Each row is a point on a tangle of strands that fork, close into loops and nearly touch. The rows are in no order.
Two points are linked if the straight distance between their rows is under 90.8. Some points are linked to none.
mivug: [-21, 1, -1, 19, -14, 36, -15, 17, 16, -33, 6, 1, 41, 31, 35, 6, -8, 21, 20, -27, -47]
Ruki: [-5, 10, 24, 24, 17, 14, -10, 20, -23, 12, -32, -49, 7, -10, 6, 3, -58, -2, -50, -25, 7]
Balad: [-1, -4, -18, 19, -23, 15, -50, -9, -17, -6, -26, -60, 4, -5, -8, 13, -7, 17, -12, 11, 51]
non: [-18, 5, 0, 35, 20, 12, -13, 15, -51, 2, -20, -48, 14, 5, 28, 8, -16, -3, -42, -36, 16]
Bar: [34, 4, 35, -31, 36, 2, 16, -2, -24, -21, 49, 57, 31, 17, 0, 21, 10, -12, -26, -4, -4]
gega: [-28, 9, -8, -7, -11, -49, 28, 5, 4, -2, 10, -39, 38, 9, 6, 7, -31, 0, 4, 21, -25]
Bap: [-17, -14, 17, -25, -8, 34, 15, 3, 48, -13, 41, 13, 33, 54, -8, -8, -38, 3, 10, 7, -37]
Tere: [-2, -8, -11, 8, -9, -17, -17, -1, 21, 8, -46, -46, -50, 15, 8, 19, -37, -11, -21, -8, -27]
kab: [32, 2, 24, -34, 16, -6, -1, 11, 31, 18, -28, -8, -32, 16, -7, 7, 39, 33, 38, 30, -33]
daza: [-2, -1, -26, -6, -9, -18, -31, -8, 26, 24, -34, -7, -8, 0, -26, 18, -54, 44, 7, 36, 22]
novit: [-10, 1, -1, -22, 4, 16, 12, 23, -39, -21, -33, 41, 35, -27, -33, -2, -45, 12, -7, 0, 0]
nok: [-6, 35, -6, -38, 10, 13, 8, 5, -40, -39, 51, -19, 8, 10, -13, -3, 41, -10, 34, -4, -9]
veb: [14, -26, 25, -39, 37, 19, 26, 7, 35, -3, 32, 52, 37, 29, -18, -6, -26, 8, 15, 4, -16]
tirib: [13, -39, 16, 36, 17, -12, -12, -29, 50, 11, -42, -39, -2, -12, 33, -4, 10, -23, -15, 11, -47]
rozo: [26, -15, -36, 18, -17, 31, 4, 18, 16, 45, -7, 35, 2, -36, -12, 12, -28, 18, 5, 24, 17]
mepi: [-37, -21, -18, 37, -15, 17, 13, 29, 25, 66, 2, -42, 15, 10, 19, 11, -32, 18, -12, 0, 7]
pemo: [23, -17, 8, -5, 37, 5, 11, 65, -6, 8, 16, 30, -3, -39, -29, 27, 0, 3, -21, -27, 2]
leg: [-22, 13, 2, 36, -7, -33, 17, -7, -7, 8, 8, -41, 30, -5, 18, -9, -23, -7, -31, 2, -2]
Viti: [0, -16, 63, 8, 17, 17, 8, -8, 55, 6, 15, -14, -13, 50, 10, -22, -20, -9, -10, -3, -57]
Pom: [-32, 8, 4, 37, 11, 38, -7, 13, -80, 38, -19, -33, 8, -9, 12, -5, -9, -24, -38, -9, 8]
Dutis: [2, -4, 24, -5, -14, 5, 4, 17, 39, 49, -37, -43, -11, -11, 41, 8, 24, 31, 43, 5, -11]
Lel: [-17, 14, -3, 28, -41, 48, -16, -15, -42, -33, -1, 2, 0, 35, -18, -6, -16, -10, -53, 30, -24]
Fosez: [3, -18, -13, 5, -11, 7, -12, 2, -10, 9, -12, 22, -40, 52, -7, 5, 8, 18, 9, 5, 24]
favad: [-30, -2, -2, 9, 34, 2, 8, -5, -68, 54, -11, -29, 13, -48, 18, -22, 10, -39, 20, -1, 15]
Rifut: [-5, -20, 63, 0, 14, 4, 24, -4, 30, 28, 19, -3, 1, 48, -10, -34, 17, 17, 27, 19, 6]
giso: [-3, 16, -17, -19, -16, -21, 3, -23, -2, -35, 23, 60, 24, -21, 15, -3, 23, -2, 25, -19, 24]
Tefus: [11, 2, 3, -30, -19, -1, -8, 11, 55, -16, -7, 46, -29, -8, -11, -15, -18, 26, 37, -38, 37]
lovar: [-19, 39, 23, 28, -35, 27, 4, -17, -34, -32, 6, -18, -4, 10, -1, -16, -12, -30, -73, 6, -13]
pob: [19, -18, -33, -41, 8, -11, 18, 10, 21, -33, 35, 27, -2, 3, -18, 21, 35, 8, 6, 11, 3]
susov: [-16, 1, 18, 1, -2, -22, 32, 15, 45, 0, 0, -47, -15, 25, 39, -6, 18, -3, -11, -34, -27]
bopus: [17, -22, -30, 7, 6, 1, 0, -1, 28, -14, 23, 40, -10, -51, -7, -6, 79, -14, 19, -11, 7]
Mas: [-24, -45, 14, 49, 4, 7, -2, -12, 42, 29, -27, -29, 20, -20, 23, -37, -24, -13, -14, -22, 19]
roduv: [4, -8, -3, 10, 7, 27, 6, 27, 9, 28, 26, 10, 23, 9, -27, -2, 15, 53, 26, 18, 45]
bevu: [-32, 6, -10, -24, -8, -25, 25, -6, -34, -28, 19, -6, 37, 17, -6, 0, -15, -16, 0, 19, -31]
rase: [7, 3, -30, -2, -30, -7, -42, -5, 7, 25, -50, -32, -39, -6, -9, 27, -59, 4, -7, 13, 9]
Liki: [6, 7, 30, -8, -2, 1, -32, -46, -34, -54, -7, -1, -14, 39, 3, -9, -4, -31, -9, -9, -12]
zonil: [-29, 29, 12, 10, 20, -27, 12, -8, -62, 17, -1, 0, 16, -23, 22, -22, 15, -34, 30, -18, -18]
ren: [6, -24, -54, 10, -8, -17, 18, -7, -35, 42, -13, 52, -32, -42, 5, 16, 14, -48, -5, 2, -1]
Gula: [-35, 9, -3, 1, -10, -17, 26, -5, 8, -9, 37, -38, -14, 35, 16, -9, 34, -25, 16, -11, -25]
ritag: [-9, 0, -1, 28, 6, 35, 2, 4, 7, -45, 20, -20, 22, 40, 35, -2, 6, -4, -33, -34, -51]
dofa: [29, -27, 29, -12, 17, -6, -23, 28, 57, -1, 27, 35, -40, 17, -9, 29, 36, 28, -26, -2, 15]
Kugol: [8, -21, -26, -21, 24, 18, -22, 21, -14, 6, -27, -44, -6, 22, -41, 22, 8, 32, 19, 22, 25]
kal: [-1, 22, -4, -19, -13, -4, 14, 24, -20, -23, -6, 67, 15, -31, -19, 10, -36, 14, -35, -5, 29]
Nozul: [1, -37, 20, -22, 39, -37, 8, -2, 32, -16, 30, 65, 38, -6, 0, 2, 8, 10, -11, 1, 32]
Vetel: [18, 2, 36, -19, 17, 4, 4, 18, 36, 26, -19, -59, -12, -8, -1, 4, 21, 15, 45, 17, -32]
metip: [12, -1, 6, 10, 33, 30, 10, 15, -65, 10, -12, 25, 17, -31, -33, -2, 22, -7, -17, 16, 2]
tesu: [-22, 4, 11, 15, -42, 17, -32, -16, 5, -36, -17, -4, 28, -10, -16, -18, -46, 6, -29, 6, 5]
bilus: [-37, -18, -25, 43, -12, 9, -38, -35, -6, 22, -17, -2, 0, -10, 31, -29, 42, -15, 24, -21, 14]
Tinod: [-19, -16, -2, -3, 14, -28, 34, 16, 48, 24, -19, -73, 1, -19, 37, 7, 24, -15, 1, -11, -26]
Tizo: [24, -25, 25, -5, 49, -29, 3, -2, 22, 2, -10, 35, 39, -15, -10, -7, 19, 36, 18, 19, 37]
Lam: [-11, 35, 24, -1, -30, 9, -40, -32, -27, -49, 18, -30, -10, 28, 12, -10, 10, -12, 6, -27, 27]
zavu: [-7, -20, -55, 18, -1, 8, 0, -10, -41, 26, -14, 15, -3, -18, 16, -1, 32, -32, 19, 8, -30]
fogi: [-10, 13, -45, 35, -32, 22, -38, -4, 3, 0, -3, -64, 7, -9, 29, 19, 16, 18, -24, 6, 28]
vog: [-5, -7, 8, 1, -8, -32, 15, 36, 42, 10, 65, 23, -12, -24, 3, 20, 52, 15, -2, -11, 44]
fazan: [50, 4, 15, 1, 2, 5, -26, -2, 36, 4, 0, 54, -37, 20, -3, 16, 16, 38, 1, 25, 6]
keseg: [-11, -34, -5, -9, 7, -6, 6, -25, -14, -10, 31, 20, 4, 16, -48, -26, 23, 1, -6, 19, 55]
tafa: [-17, -27, -14, -37, -12, -19, -23, -42, 22, -46, -8, 7, 20, 42, -12, -4, -33, 14, 5, 23, 16]
pegos: [-25, -22, -21, 25, -17, 28, 7, 13, 10, 38, -13, 4, 31, -15, -6, -10, -31, 14, 17, 9, 14]
getig: [19, 19, -16, -34, -17, 17, -30, 0, -17, -57, -8, 11, -2, 21, 0, 22, -3, 14, 23, -8, -3]
baz: [-6, 20, 46, -11, 15, -15, -17, 6, 23, 30, -10, -48, -51, 45, -28, -12, -23, 26, 6, 2, 17]
Radil: [-23, 4, -17, 7, -26, 45, -9, 9, -40, 11, -42, -4, 12, -50, 14, -6, -35, -28, -5, -19, 8]
siv: [18, 20, -11, 15, 2, -21, -10, -5, -17, -19, 24, 61, 33, -41, 22, 8, 37, 17, -6, 7, 17]
sal: [-13, 1, 30, -7, 29, -29, -5, 7, -19, 21, -20, -32, -21, 29, -27, -6, -48, 3, -6, -3, 13]
duza: [29, 3, -18, -25, 5, 22, -20, 0, -40, -56, 1, 43, -13, -1, -11, 7, 29, -6, 3, -19, -5]
Fot: [-49, -3, -28, 19, -26, 55, -1, 31, -12, 1, -9, -25, 33, -37, 8, -7, -29, -8, -6, -44, -14]
butu: [-13, -6, -4, 17, 30, -16, 23, 7, 20, 3, -16, -70, 32, -51, 43, 1, 8, -28, 5, -27, -25]
Debet: [14, 7, 8, -37, -25, 28, -1, -7, 41, -21, 32, 58, -15, 23, -11, -9, -27, -1, 11, -20, 18]
Modo: [-20, -35, -2, -40, 13, -23, -3, 20, 15, 36, -62, -54, -43, 21, 2, 10, 1, 17, 10, -6, 9]
vuke: [19, 23, 40, -18, 14, -36, 4, -21, 34, 26, 6, 8, -25, 43, -8, 3, -27, 5, 17, 44, -37]
Tiz: [-21, -17, 44, 51, -1, -26, 5, -17, 42, 36, -27, -11, -2, 1, 24, -35, -33, -18, -4, -25, -6]
sef: [-29, 5, -17, 37, -28, -9, -21, -17, -3, -13, -15, -5, -10, 12, 52, -7, 16, -16, 10, -32, -23]
tuno: [-27, -12, -31, -26, -23, -43, 1, -35, 2, -32, -13, 38, 26, 4, 7, -2, -12, 6, 24, 6, 24]
rom: [5, -8, -18, -5, -1, -26, 3, 6, -25, 24, -30, 10, -14, 12, 1, 19, -7, 6, 21, 2, 19]
Lorod: [27, 6, 36, -11, 12, 7, -15, -24, -48, -33, -24, 57, 18, 15, -17, -5, -29, 2, -19, 18, -10]
rem: [-9, 8, -24, 11, 4, 16, -6, 1, -14, -6, -8, -73, 14, -49, 29, 7, 9, -35, -9, -25, -18]
fogo: [-5, 37, 10, 33, -57, 13, -10, -27, 17, -37, 32, -25, -18, 5, 1, -23, -13, -24, -44, -11, -3]
Ter: [-24, 0, 27, -4, -5, -7, -9, -15, 30, -27, -1, -11, 35, 7, -15, -22, -66, 8, -17, 11, -25]
rolov: [-13, -13, -18, 44, 0, -6, 26, -12, 8, 15, 16, -52, 20, -28, 0, -18, -6, -29, -44, 17, -15]
vus: [-22, -30, -37, 3, 7, 24, -33, 0, -27, -13, -18, -48, 16, -1, -14, 3, 17, 11, 9, 3, 24]
rigu: [12, -10, -1, 13, 34, 10, 9, 48, -35, 7, 32, 22, 20, -55, -26, 22, 33, 3, -36, -6, 15]
Neb: [2, -10, 24, -31, 11, -6, -27, -40, 0, -38, 1, -1, 44, 32, -2, -7, -6, 12, 13, 26, 8]
Lukev: [31, -2, 20, -50, 21, 1, 30, -8, 11, -8, 39, 41, 28, 43, 5, 14, 3, -5, 16, 4, -24]
fozas: [-15, 10, -38, 52, -35, 23, -1, 4, 9, 45, 8, -44, 12, -15, 42, 19, -16, 3, -42, -2, 14]
lifuf: [39, 26, 6, -48, 17, -24, 23, 34, 31, 6, 12, 14, -24, 21, 3, 34, 29, 38, 25, 19, -8]
reb: [0, 0, 6, 44, 0, 22, -3, -2, -5, -14, -16, -21, 46, -24, 22, -6, -7, -14, -4, 1, -65]
lupar: [30, -5, 33, -14, 40, -53, -3, 14, 10, -11, -5, 28, 6, -39, 2, 9, 26, 24, 15, -21, 52]
peved: [-16, 13, 22, -5, 20, -31, 13, 0, 39, -21, 5, -28, 22, 15, -3, -11, -68, 10, -52, -12, -11]
ziva: [-28, -50, -48, -18, 12, -8, -17, -3, -21, 2, -44, -35, 1, -11, 0, 14, 24, -5, 28, -13, 27]
tunek: [-13, -5, 13, -4, -14, -18, 34, 18, 12, 61, -18, -12, -22, 5, 36, -3, 47, 10, 50, -4, 0]
bes: [4, 30, -4, -32, -18, 3, -20, 6, 8, -53, -4, -21, 12, 26, 3, 23, -45, 21, 10, -6, -28]
fako: [11, -20, -32, 13, 3, 39, 3, 3, -15, 42, -5, -10, -10, -24, 6, 12, 23, -20, 32, 17, -11]
dudup: [3, -6, 7, 12, -3, 8, -21, 9, 18, 49, -43, -38, -5, -24, 45, 21, -17, 2, 29, 5, 0]
gupe: [5, 1, 12, -35, 25, -8, -7, 8, -19, -13, -20, 0, -48, 33, -46, -2, -57, -6, -3, -10, -15]
daf: [-11, 24, -7, -16, -17, -1, 40, 4, -22, -8, 36, 30, 19, 0, -16, -8, -4, -13, 10, 17, -16]
zin: [20, 24, 27, 22, -27, -9, 14, -7, 28, 30, 15, 2, -14, 40, 5, 0, 2, 7, 21, 38, -36]
fitu: [-14, 2, -36, 39, -13, 28, 17, -9, 1, 3, 17, -50, -14, -27, 1, -22, 11, -37, -69, -12, 0]
Buzuv: [18, 20, -9, -7, 13, -8, 3, -10, -23, -2, 19, -9, 7, -1, -9, 2, 54, 10, 38, 24, 1]
tad: [8, -2, -16, -24, -2, 2, -11, 24, 28, 15, -17, 30, -20, -31, -35, -8, -43, 30, 20, -19, 54]
gokel: [46, 10, 9, 29, -12, -6, -15, -16, 1, -9, 35, 63, 4, -25, 7, 20, 33, 5, -24, 29, -5]
derag: [-25, -25, -28, -33, -5, -31, -23, -8, 48, -6, -54, -46, -43, 16, -14, 10, -24, 5, -3, 10, -7]
suk: [23, 21, 2, -29, 2, 16, 10, 39, 26, -13, 18, 27, 34, -3, -1, 14, -14, 43, 47, -3, -11]
bor: [-5, -14, -15, -13, -6, 21, 20, 19, -27, -24, 19, 86, -21, 11, -6, 2, -2, -17, -30, -40, -3]
Feko: [-28, 27, -3, 1, 9, -5, 18, 17, -43, 0, 38, -41, -6, 26, 6, -2, 27, -15, 13, -21, -20]
nuput: [-12, 18, -21, 1, -16, -13, 22, -10, -57, 17, -23, 58, -6, -50, -10, -5, 8, -34, -18, 8, 14]
zul: [-28, -17, -27, 35, -24, 10, -12, -15, -2, 10, 7, -56, -42, -7, 2, -13, 24, -42, -18, -20, 12]
Lupi: [9, 43, 26, 14, -8, -3, 0, 18, -13, 12, -5, 2, 35, -10, 2, 3, -46, 16, 27, 9, -22]
Dizel: [-6, 0, 17, 37, 3, -7, -28, -23, -14, -21, -30, -4, 32, -13, 37, -11, 1, -9, 20, -19, -22]
dor: [-8, 5, 11, 6, 32, -49, 38, 14, 45, 19, -20, -48, 2, -4, 22, -7, -48, 4, -34, -33, 1]
vibil: [-19, 2, 36, -39, 19, 9, -19, -5, 48, 13, -5, 2, -49, 46, -39, -14, -35, 37, 18, 0, 1]
kelif: [4, 17, -49, 7, 0, -7, -30, -14, -48, -9, -1, 35, 6, -31, 11, 6, 49, 10, 5, 1, 37]
Mide: [0, 22, 5, -7, -23, 56, -18, 17, -35, -28, -1, 5, -17, 31, -35, 2, -36, 10, -18, 6, -11]
zuk: [-38, 49, -12, 16, -20, 7, -17, 5, -45, -23, 16, -44, 49, -24, 13, -4, 8, 12, -10, -2, 11]
Lufa: [-14, -10, -26, 31, -23, -18, -11, -19, -44, -9, -40, -10, -7, 16, 12, 9, -22, -27, -31, 3, -27]
lup: [16, 1, 39, 5, -15, 8, 16, -21, 38, 23, 42, 16, 1, 41, 2, -23, 27, 23, 32, 39, 2]
Vusug: [-11, -18, 14, 36, 23, -1, -20, 14, -13, 13, -16, -47, -9, 50, 22, 4, 10, 19, -23, -19, 10]
gez: [17, -3, 2, -4, 12, -18, 18, 14, -2, 37, -8, 30, -23, -4, 19, 11, 38, 9, 37, -18, 19]
reka: [8, -13, 29, 0, 15, -5, -10, -22, 15, -29, -19, -1, 42, 7, 17, -9, 18, 14, 42, 11, -17]
boki: [-3, -14, -41, -5, 7, 14, 6, -10, -8, -10, 30, 37, 13, 44, 15, 10, 65, 13, 17, 27, -37]
sasi: [-34, 0, -28, -10, -21, -3, 0, -26, -44, -12, 38, 31, -8, 32, -14, -19, 23, -13, -4, 8, 34]
Nakim: [-13, -20, -58, 12, -24, -5, -12, -25, -45, -1, -24, -7, -6, -4, -7, 10, 8, -22, -8, 30, -18]
gofa: [5, 37, 7, 38, -3, -20, 18, -17, 6, -12, 32, -41, -1, 27, 30, -11, 4, 5, -49, -8, 21]
bom: [25, -16, -10, -37, 3, -14, 7, -10, 41, -22, 11, 24, -18, -14, -41, -3, -7, -5, 18, 22, -3]
pamup: [-12, -11, -22, 4, 2, -22, -11, 24, 21, -16, 54, 36, -2, -61, 4, 13, 64, -12, -5, -27, 17]
kug: [27, 14, 44, -32, 35, -20, 2, -12, 3, 8, -7, 28, -34, 37, -22, -4, -46, -5, 6, 11, -25]
dab: [24, 15, 22, -16, -11, 9, -4, -30, -13, -41, -2, 51, 28, -18, -27, -16, -14, -4, -14, 28, 1]
soz: [-49, -54, 0, 39, 0, 5, -10, -24, 21, 22, -21, -5, 22, -8, 18, -44, 15, -15, 21, -20, 17]
kikul: [25, 34, -17, 30, 20, -6, 59, -17, 13, 8, 15, -30, -16, 27, 31, -29, 20, 3, -43, -34, 13]
gebal: [12, 19, -10, -14, 0, 15, 16, 38, 12, 10, 0, -4, 16, -7, -27, 12, -36, 25, 35, 9, -27]
sivu: [27, 16, -1, -13, -8, 21, -12, 6, -28, -50, 17, 49, -11, -43, -26, 1, 33, -12, -24, -17, 20]
sozog: [-9, 31, 20, 16, -21, 12, -5, 12, -20, 10, -23, -15, 35, -55, 3, -10, -44, -5, 19, -16, 4]
savu: [8, -7, -5, -2, 37, 20, 23, 3, -63, 48, -4, -20, 19, -62, -19, 3, 11, -25, 10, 30, 15]
Zud: [28, -12, 31, -32, 22, -43, 17, -14, 36, -6, 26, 59, -8, 5, -12, -10, -6, -7, -3, 8, 17]
fon: [-12, -18, 42, 38, -18, -25, -1, -42, 46, 6, -5, 3, -7, 21, 30, -38, -3, -29, 4, -1, -26]
lif: [3, 5, 21, -41, 2, 24, 4, 9, 39, -9, 20, -2, -20, 55, -26, -3, -25, 12, 24, 5, -30]
ninap: [34, -4, -16, 19, 2, -14, 0, 28, 11, 41, 8, 40, -1, -33, -28, 34, -15, 26, -29, 37, 20]
fogub: [14, 1, 8, -2, 32, -16, 13, 12, 47, 34, -40, -61, -24, -31, 45, 7, -38, -8, -25, -38, 7]
vaf: [20, 19, -21, -9, -14, -51, 28, 0, -51, 4, -10, 49, -14, -22, -16, 18, -10, -22, -26, 26, 4]
bavi: [-40, -43, -18, -19, 8, -21, -13, 8, -2, 11, -51, -59, -26, 9, 21, 8, 20, -1, 13, -28, 41]
lubid: [-20, 1, -55, 16, -48, 21, -10, -14, -45, 20, -10, -7, -4, -21, -23, 3, 2, -11, -22, 42, 25]
gam: [35, 21, 31, 4, 1, 21, -6, 18, -10, -13, 25, 34, -15, -46, -33, -12, 17, 1, 1, -25, 35]
kebi: [26, 15, 48, -30, 29, 6, 9, -8, -56, -7, 18, 51, 18, 31, -20, -1, -27, -3, -27, 9, 10]
Bop: [-1, -23, -30, -2, 8, 42, -8, -1, -13, 18, -9, -57, 0, -52, 15, 19, 5, -38, 19, 8, -26]
Disaf: [9, -5, 20, 28, 20, 26, -14, 13, 12, 38, -31, -57, -7, -20, 44, 16, -31, -10, -10, -24, -2]
bezoz: [-8, 6, -68, -2, -19, -14, -2, -20, -38, -12, 30, 40, -6, -11, -10, -6, 52, -9, -6, 28, 13]
sepe: [5, 6, 1, 44, 19, 27, 26, -3, -9, -29, 21, -27, 15, 14, 9, -19, 5, -15, -63, -26, -46]
guma: [23, -17, 5, 0, -10, 1, 0, -24, 47, -16, 8, 50, -7, -14, 12, -21, 61, 2, 36, 0, 1]
molo: [-7, 0, -6, -39, -28, 37, 24, -3, -9, -26, 41, 62, -11, 33, -13, 0, -19, -27, -2, -34, -8]
Lipa: [-23, 4, -43, 22, -21, 27, -8, -8, -39, 59, 11, -26, 3, -36, 20, 9, 7, -15, 14, 34, 18]
Nugu: [31, -13, -2, -2, -3, 8, -11, -27, 10, -24, -5, 27, 5, -11, -42, -13, -7, -3, 5, 44, -17]
lizer: [0, 30, 20, -32, -8, -22, -19, -2, 53, -35, -1, -52, -2, 33, 10, 13, -26, 25, 2, 7, -21]
riv: [-27, 10, -19, 3, -36, -4, 31, -2, -3, 9, 36, -8, -1, -22, -31, -24, 10, -25, 29, 10, 1]
gobom: [5, -22, 39, -35, 15, -26, 10, 30, 54, -3, 65, 25, -17, 12, -14, 24, 32, 13, -19, -6, 36]
mepib: [32, 16, 6, -4, 5, -14, -16, 30, -5, 0, -4, 57, 0, -30, -33, 26, -48, 31, -49, 19, 12]
tope: [44, 38, 14, -43, 11, -69, 21, 15, 20, 1, 8, 23, -29, -12, -7, 29, -5, 12, 20, 12, 6]
rigi: [63, 17, 23, 32, 3, -6, -14, 3, 11, 13, 13, 46, -20, -14, 14, 27, 45, 19, 5, 16, -3]
Nor: [-9, 11, 7, 25, 5, 40, 11, 17, -73, 31, -5, 20, -1, 16, -13, -4, -1, -12, -8, 2, -9]
Dige: [38, 26, -6, -24, 9, -20, 1, 16, -28, 8, -23, 7, -21, -62, -20, 14, -9, -9, 22, -12, 39]
rike: [0, -2, -36, -42, -17, -4, 30, -3, 5, -13, 39, 20, -24, 46, 1, 16, 47, 0, 22, 18, -13]
zuto: [1, -21, -20, -11, 24, 5, 30, 39, -32, 10, -7, 57, -10, -19, -11, 11, -12, -13, -10, -43, -4]
pitiv: [-3, -22, 65, -7, 30, 13, 27, 12, 30, 21, -2, -1, 1, 47, 8, -23, 14, 12, 32, -4, -42]
lin: [-33, 3, -27, 14, -35, 10, 9, -10, -6, 19, 32, -42, -34, -22, -13, -29, 27, -42, 27, -10, 19]
vul: [38, 25, -7, 26, 32, 14, 50, -9, 23, -19, 5, -23, 9, 2, 11, -36, -6, 3, -45, -36, -8]
dusos: [-20, 12, 11, 6, -23, 20, -22, 13, -22, -18, -22, -24, -7, 6, -29, -9, -58, 1, -46, -9, 13]
Lafel: [16, 13, -8, -49, -14, 8, 17, -25, -7, -24, 53, 30, 7, 46, 8, 25, 26, -33, 16, 8, -33]
Pili: [45, 21, -20, -33, 7, -40, 1, 26, -8, -11, -9, 16, -22, -31, -28, 39, -7, 20, 0, 10, 28]
Segu: [-11, -38, -4, 17, -2, 13, -13, -3, -1, 9, -7, -28, -35, 51, -6, -4, 34, 6, 8, 11, 6]
lipe: [-5, -31, -11, 27, 9, 2, 7, -2, 22, 22, -33, -23, 28, -14, 26, 11, -4, -22, 15, 9, -66]
Nuz: [29, -13, 15, -1, 30, -17, 0, -15, 6, -5, -13, 3, 22, -11, -5, -1, 50, 20, 37, 30, 10]
Lil: [-17, -4, 9, 15, -7, -36, -14, -41, -31, -37, -12, -13, -15, 44, 20, -4, -13, -35, -45, -12, -20]
gar: [24, -11, 29, -40, -18, -29, -3, -28, 58, -9, -10, 52, -32, 10, 24, -12, 49, 17, 20, 5, 11]
tuz: [4, -24, 20, 28, -14, -7, -26, -41, 62, -24, -18, -14, -9, 25, 17, -19, 7, -10, -11, 16, -46]
naz: [-8, 1, 1, -17, 7, 32, 13, 31, 6, -17, 15, 12, 40, 25, 14, 11, 18, 35, 51, -15, -19]
zeze: [-31, 35, -11, 8, -22, 11, -38, -17, -54, -35, 14, -32, 10, -7, 1, -18, 24, -9, 3, -12, 18]
regil: [9, 8, -8, -14, 3, 0, -28, 4, 47, 37, -31, 28, -41, 2, -27, 9, -40, 49, 12, 14, 24]
kat: [25, 28, 19, -3, 8, 24, -5, 19, -40, 11, -9, 4, -13, -44, -30, -7, -6, -1, 19, -23, 44]

How many points has the smallest loop of links through each point below? Write none if it is on no loop.
soz: 11
Lukev: 10
Vusug: 11
peved: 8
rolov: 9

A fork is a point with three links, a tip a point with one. Leave the first point through the second and follow the links. Name the first fork or tip that comes.
naz / mivug: leg
soz / Mas: Dizel
pamup / vog: siv
bavi / Modo: metip
